The views of a scene show one set of named points, each view turned or mirrored, shifted and resized as a whole, with a little noise and some points left out.
In the rows, zero is written as 128.

Scene 1
View 1
burib: [148 112 134 133 138 135 133 130 121 123 122 171 136  63 130 133 144 130
 146 131 127 124  98 161]
Zimit: [131  86 103 138 126 109 112 138 131 136 122 135 136  74 151 116 161 134
 121 109 150 140 106 102]
pima: [154  98 127 131 141 111 117 143 141 131 119 147 132  72 153 127 152 130
 154 130 136 124  92 129]
furu: [ 91 110 109 160  97  89 132 149  82 110 149 109 104  82 137 124 118 112
 120  97 149 134 125 135]
fol: [161 115 120 137 149 134 124 142 136 135 111 157 138  71 135 128 152 135
 152 133 132 121 107 150]
giraz: [146 100 125 139 114 121 115 146 110 123 109 145 143  65 168 131 142 142
 156 120 106 117 105 157]
lek: [125 117 119 137 122 170 154 101  94 122 125 203 159  50  98 134 146 131
 110 122 131 151 118 180]
suzen: [184 119 128 134 154 129 117 158 147 138  99 150 141  74 156 134 148 139
 184 147 114 105  99 164]
nirug: [143 104 128 122 156 107 139 126 154 132 141 164 129  75 122 130 146 101
 148 146 165 143  84 126]
zono: [153 143 115 141 151 136 154 142 128 133 125 162 139  79 109 140 125 106
 169 156 139 127 116 188]
Bup: [126 108 120 153 102 104 117 158  91 114 121 119 122  74 165 128 126 135
 149 107 115 114 117 154]
vusa: [160 133 105 155 160 138 123 158 132 139 110 134 120  83 118 120 153 141
 142 123 145 114 128 144]
Sedal: [124 103 133 134 128 131 140 116 110 116 138 175 129  60 116 130 143 122
 120 118 143 140  99 148]
venu: [124 110 112 144  98 125 135 139  91 120 119 148 152  67 153 137 125 126
 149 124 111 133 119 177]
kani: [115  99 124 129  75 113 147 126  84 113 125 166 173  57 173 151 108 109
 168 140  93 142 102 201]
kemu: [109  90 112 137 105 108 130 126 106 122 137 147 139  68 144 126 140 118
 120 112 143 148 106 130]
zunu: [146 121 129 145 142 126 129 146 118 122 125 148 118  73 126 129 139 130
 146 124 136 116 108 154]
Zep: [132  97 161 144 127 113 113 138 101  98 136 149  92  60 139 125 143 145
 127  95 127 106  88 135]
Beze: [137 108 111 149 133 119 118 147 120 129 121 131 122  76 138 119 150 137
 130 110 143 124 115 127]
Dezo: [156  97 139 128 153 117 120 135 146 128 126 160 122  68 138 125 158 130
 145 128 144 123  84 124]
pif: [155 119  94 139 150 158 133 129 135 149 105 169 159  71 115 124 164 137
 129 132 143 141 126 148]
gil: [133 120 104 137 116 144 151 124 107 133 118 174 169  65 128 140 132 116
 147 141 123 146 120 185]
View 2
kani: [121 124  65 150 161 123  91 110 157 135 167 148 103 121 200 146 147 121
 123 106 128 133 119 101]
pima: [152 152 125 127 143 133 117 124 139 118 161 130 115 123 137 117 114 136
 134 135 124 118 135 100]
zono: [157 150  90 133 154 128 127 122 148 144 120 144 144 104 144 116 145 141
 102 112 146 121 120  83]
vusa: [172 172 113 142 144 133 145 134 136 128 131 138 127 132 111 110 137 132
 128 130 149 118 132 105]
Beze: [163 160 117 147 150 129 135 134 130 119 150 139 110 140 133 128 127 134
 141 134 134 107 140 116]
gil: [146 138  87 167 150 121 108 125 144 143 139 141 114 108 169 124 148 133
 111 116 157 124 126  92]
lek: [178 132 108 190 159 111 106 130 133 124 140 146 105 116 181 122 157 146
 101 110 180 119 141  81]
zunu: [168 154 111 135 156 129 128 124 139 119 145 142 124 131 142 123 135 139
 123 119 137 116 133  97]
nirug: [158 140 134 126 150 125 117 127 128 128 139 131 133  99 147 121 106 160
 117 135 125  95 141  87]
fol: [161 156 117 139 142 131 121 125 142 125 149 132 120 120 132 107 130 133
 123 127 144 127 131  93]
kemu: [150 138 111 160 157 120 117 134 124 122 156 141 100 131 169 147 124 142
 139 133 130  94 145 116]
Zep: [183 150 126 128 170 129 126 120 133  86 173 148 109 161 156 137 132 142
 136 115 123 112 145 103]
burib: [164 145 114 141 153 127 112 120 143 118 153 138 118 122 154 116 136 139
 116 117 144 125 133  87]
Zimit: [153 153 131 154 143 126 124 138 122 120 160 130  98 131 138 129 111 138
 150 148 129  98 147 121]
venu: [141 143  79 156 157 126 114 122 146 131 155 147 105 134 169 139 148 123
 130 115 138 125 126 110]
suzen: [149 161 109 115 135 140 117 114 159 127 157 128 127 118 121  95 128 121
 122 124 133 148 118  90]
giraz: [146 151 101 140 148 132 113 119 149 117 172 138 102 140 150 123 135 119
 139 122 131 135 127 109]
pif: [165 155 120 172 135 123 121 137 134 137 135 130 112 108 133 101 135 137
 117 134 169 122 137  93]
Sedal: [173 135 121 158 163 118 113 128 127 114 150 143 110 125 173 133 135 152
 118 119 146 104 145  91]
View 3
Zimit: [134 149 134 153 118 122 141 146 124 115 143 120 156 106  96  97 107 159
  98 111  90 197 174 159]
Beze: [127 129 145 151 131 117 142 140 123 121 159 132 157 115 110 102 101 148
 106 112 112 181 156 152]
venu: [131 111 131 153 101 125 126 139 149 130 161 121 131 139 156 102 126 117
  93  99 110 189 123 119]
Dezo: [100 144 121 143 111 123 119 132 132 115 148 154 176 103 121  89 107 175
 114 139 112 182 167 142]
pima: [ 97 138 124 145 116 126 124 128 135 122 145 141 168 114 122 105 118 166
 107 127 101 185 160 141]
burib: [112 125 127 149  98 120 111 132 147 123 165 151 156 123 145  80 113 152
 105 134 125 179 141 126]
zunu: [113 117 136 146 121 118 129 132 129 125 166 151 163 122 137  95 100 145
 115 125 128 171 140 132]
Sedal: [149 132 120 151  87 119 118 154 135 111 162 145 150 111 145  57  95 143
 108 122 127 189 152 126]
kani: [125 107 103 147  73 136 110 140 164 129 148 115 122 146 190 102 147 106
  87  92  97 203 112  92]
fol: [101 126 140 153 111 117 119 119 143 131 164 147 163 131 122  93 111 162
 104 140 114 172 142 139]
giraz: [102 128 135 148 121 128 120 133 154 125 159 124 141 118 142 116 141 141
  96 108 113 189 137 135]
nirug: [115 134 104 143  86 122 126 129 115 119 133 161 187 124 123  76  83 171
 119 142  91 181 169 126]
vusa: [111 115 162 157 136 108 139 118 125 135 175 150 168 137 103  99  89 156
 110 136 122 158 140 152]
Bup: [119 115 137 142 140 127 143 145 130 124 157 118 141 117 147 129 126 118
 105  84 117 188 136 132]
furu: [166 110 129 142 135 123 167 167  95 114 147 119 147 114 138 110  84 103
 115  67 109 192 151 132]
lek: [166 123 137 168  63 110 103 148 160 121 188 144 129 136 148  30  96 135
  91 138 141 182 127 123]
zono: [109  93 129 152  91 114 122 111 132 142 164 165 170 166 147  84  87 141
 113 143 113 157 119 109]
gil: [136 109 130 162  72 118 114 127 154 136 167 135 137 160 147  72 110 130
  90 127 105 181 120 114]
Zep: [119 137 126 133 139 125 127 162 127 102 164 145 156  72 153  97 112 142
 122 103 152 189 160 138]
kemu: [154 135 120 151  99 124 137 157 126 112 145 120 144 114 129  85 103 134
 100  97  97 201 159 135]
View 4
zono: [112 110 107 140 155 107 138  88  75  84 127 111 119 102 120 139 123 141
 151 149 134 107 144 166]
Zep: [136 129 126 101 159  78 106 103 104 107 138 139 118 105 120 148  89 119
 102 108 130 148  99 188]
gil: [108 122  93 138 161 140 140  87  84  87 124 117 111 103 103 157 119 129
 138 159 120 137 122 172]
Sedal: [119 135 111 118 168 104 131  98  97  89 126 144 111 120 107 163  94 106
 130 140 126 145 119 177]
vusa: [127 108 151 147 144 104 110  96  92  92 156 123 121  97 110 160 130 125
 123 126 131 104 132 171]
burib: [123 126 107 127 159 113 123  82  95 103 140 126 116 110 115 145 102 123
 128 137 130 127 123 175]
pif: [118 122 129 157 153 137 125  82  96  91 157 130 111 114  98 172 120 106
 134 148 127 111 136 167]
pima: [127 128 133 129 155 113  99  75 101 120 140 136 142 119 122 142 117 121
 120 129 128 128 123 172]
Zimit: [123 133 155 131 158 119  95  92 107 111 135 154 145 121 107 171 127 104
 112 130 118 146 113 175]
lek: [113 132  87 134 167 130 154  96  93  73 138 130  81 110  90 176  89 103
 137 156 124 139 121 176]
Bup: [123 115 127 113 152 110 103 105  90 104 122 120 134  84 116 151 130 145
 101 122 115 156  91 185]
Dezo: [129 133 133 127 158 100 104  76 104 117 146 144 136 127 122 142 104 111
 125 126 134 122 130 172]
kani: [106 127  67 111 167 147 132  84  81 106  98 110 127  94 115 137 118 152
 123 157 110 174  93 182]
furu: [114 118 148 105 163  85 113 134  87  79  96 143 139  93 111 174 135 129
 111 125 112 170  96 183]
suzen: [130 113 117 143 145 124 101  61  93 124 158 107 133 101 127 123 122 144
 123 131 134 104 130 170]
venu: [113 120  99 121 159 131 124  96  86  96 118 115 120  90 109 153 123 141
 118 144 114 156  99 180]
zunu: [125 117 127 127 154  97 116  95  91  97 138 125 121 102 118 148 113 129
 124 128 130 124 122 176]
nirug: [118 135 132 129 166  97 116  79  94 105 123 151 146 139 125 144 112 109
 147 142 135 121 147 164]
fol: [125 120 125 139 152 118 112  78  96 107 150 125 124 109 115 147 117 124
 126 134 130 115 129 172]
View 5
furu: [116 140 192 116  97 129 127 136  79 139 157 133  96 109 176 111 111 137
 116 130  76 119 169 175]
fol: [141  99  96 136  95  90 165 128 166 116 164 140 102 108 126 134 137 123
  98 142 107 149 145 160]
Sedal: [132  92 177 151  92 105 155 124 155 117 155 139 102 142 151 116 122 145
  98 145 110 170 139 153]
Dezo: [134  94 106 119 128  95 161 111 153 113 167 137  94 138 126 145 123 132
  80 153 117 163 148 166]
burib: [131  89 128 143  85  95 165 123 172 121 161 147  96 117 134 120 129 127
  95 151 104 163 134 162]
gil: [151 111 152 163  42  88 156 126 184 129 151 137 107 109 143 105 142 103
 127 137  93 167 133 157]
suzen: [137  98  53 120  89  82 172 119 181 126 172 149  89  86 113 134 138 101
  90 155  95 146 136 177]
Zimit: [155 130 126 111 124  99 123 118 129 120 143 108 116 135 159 152 122 153
  95 135 104 146 167 159]
venu: [137 119 149 135  50 100 139 125 161 146 145 140  99  90 163 102 125 121
 113 146  69 147 135 174]
Zep: [103  80 144 114 121 120 152 128 130 128 161 155  85 115 159 119 100 174
  64 160  93 140 139 173]
zunu: [123  97 124 135  96 105 167 135 142 119 171 150  93 105 133 123 129 127
  99 141 101 140 146 164]
giraz: [138 108 104 114  79  95 138 118 168 143 147 139  96  89 156 121 119 136
  88 156  73 144 134 178]
pima: [139 109  99 111 115  93 150 109 153 123 162 133  95 122 133 143 124 124
  87 152 103 155 151 174]
lek: [147  79 187 190  51  95 165 142 193 110 144 142 118 130 153 102 139 150
 114 134 113 176 124 130]
vusa: [137 106  92 141 104 100 172 155 134 105 173 141 110  93 124 140 146 128
 109 121 111 118 161 150]
Beze: [138 117 121 123 110 104 145 136 127 120 158 129 108 110 149 138 126 144
  98 133  99 130 160 161]
pif: [166 105 111 164  83  82 163 142 177 101 153 125 126 119 129 140 154 130
 116 122 121 153 149 133]
kemu: [143 127 171 125  96 105 126 114 134 131 143 121 106 136 168 126 117 139
 106 141  93 159 155 166]
Bup: [122 123 131 108  81 112 133 130 127 148 153 142  92  79 167 113 113 136
  96 147  62 122 148 185]

Which points are out of place in each view (at most two, in the order of its rows)? Write none if all are in place.
view 1 | Sedal
view 2 | zunu
view 3 | none
view 4 | venu
view 5 | Zimit
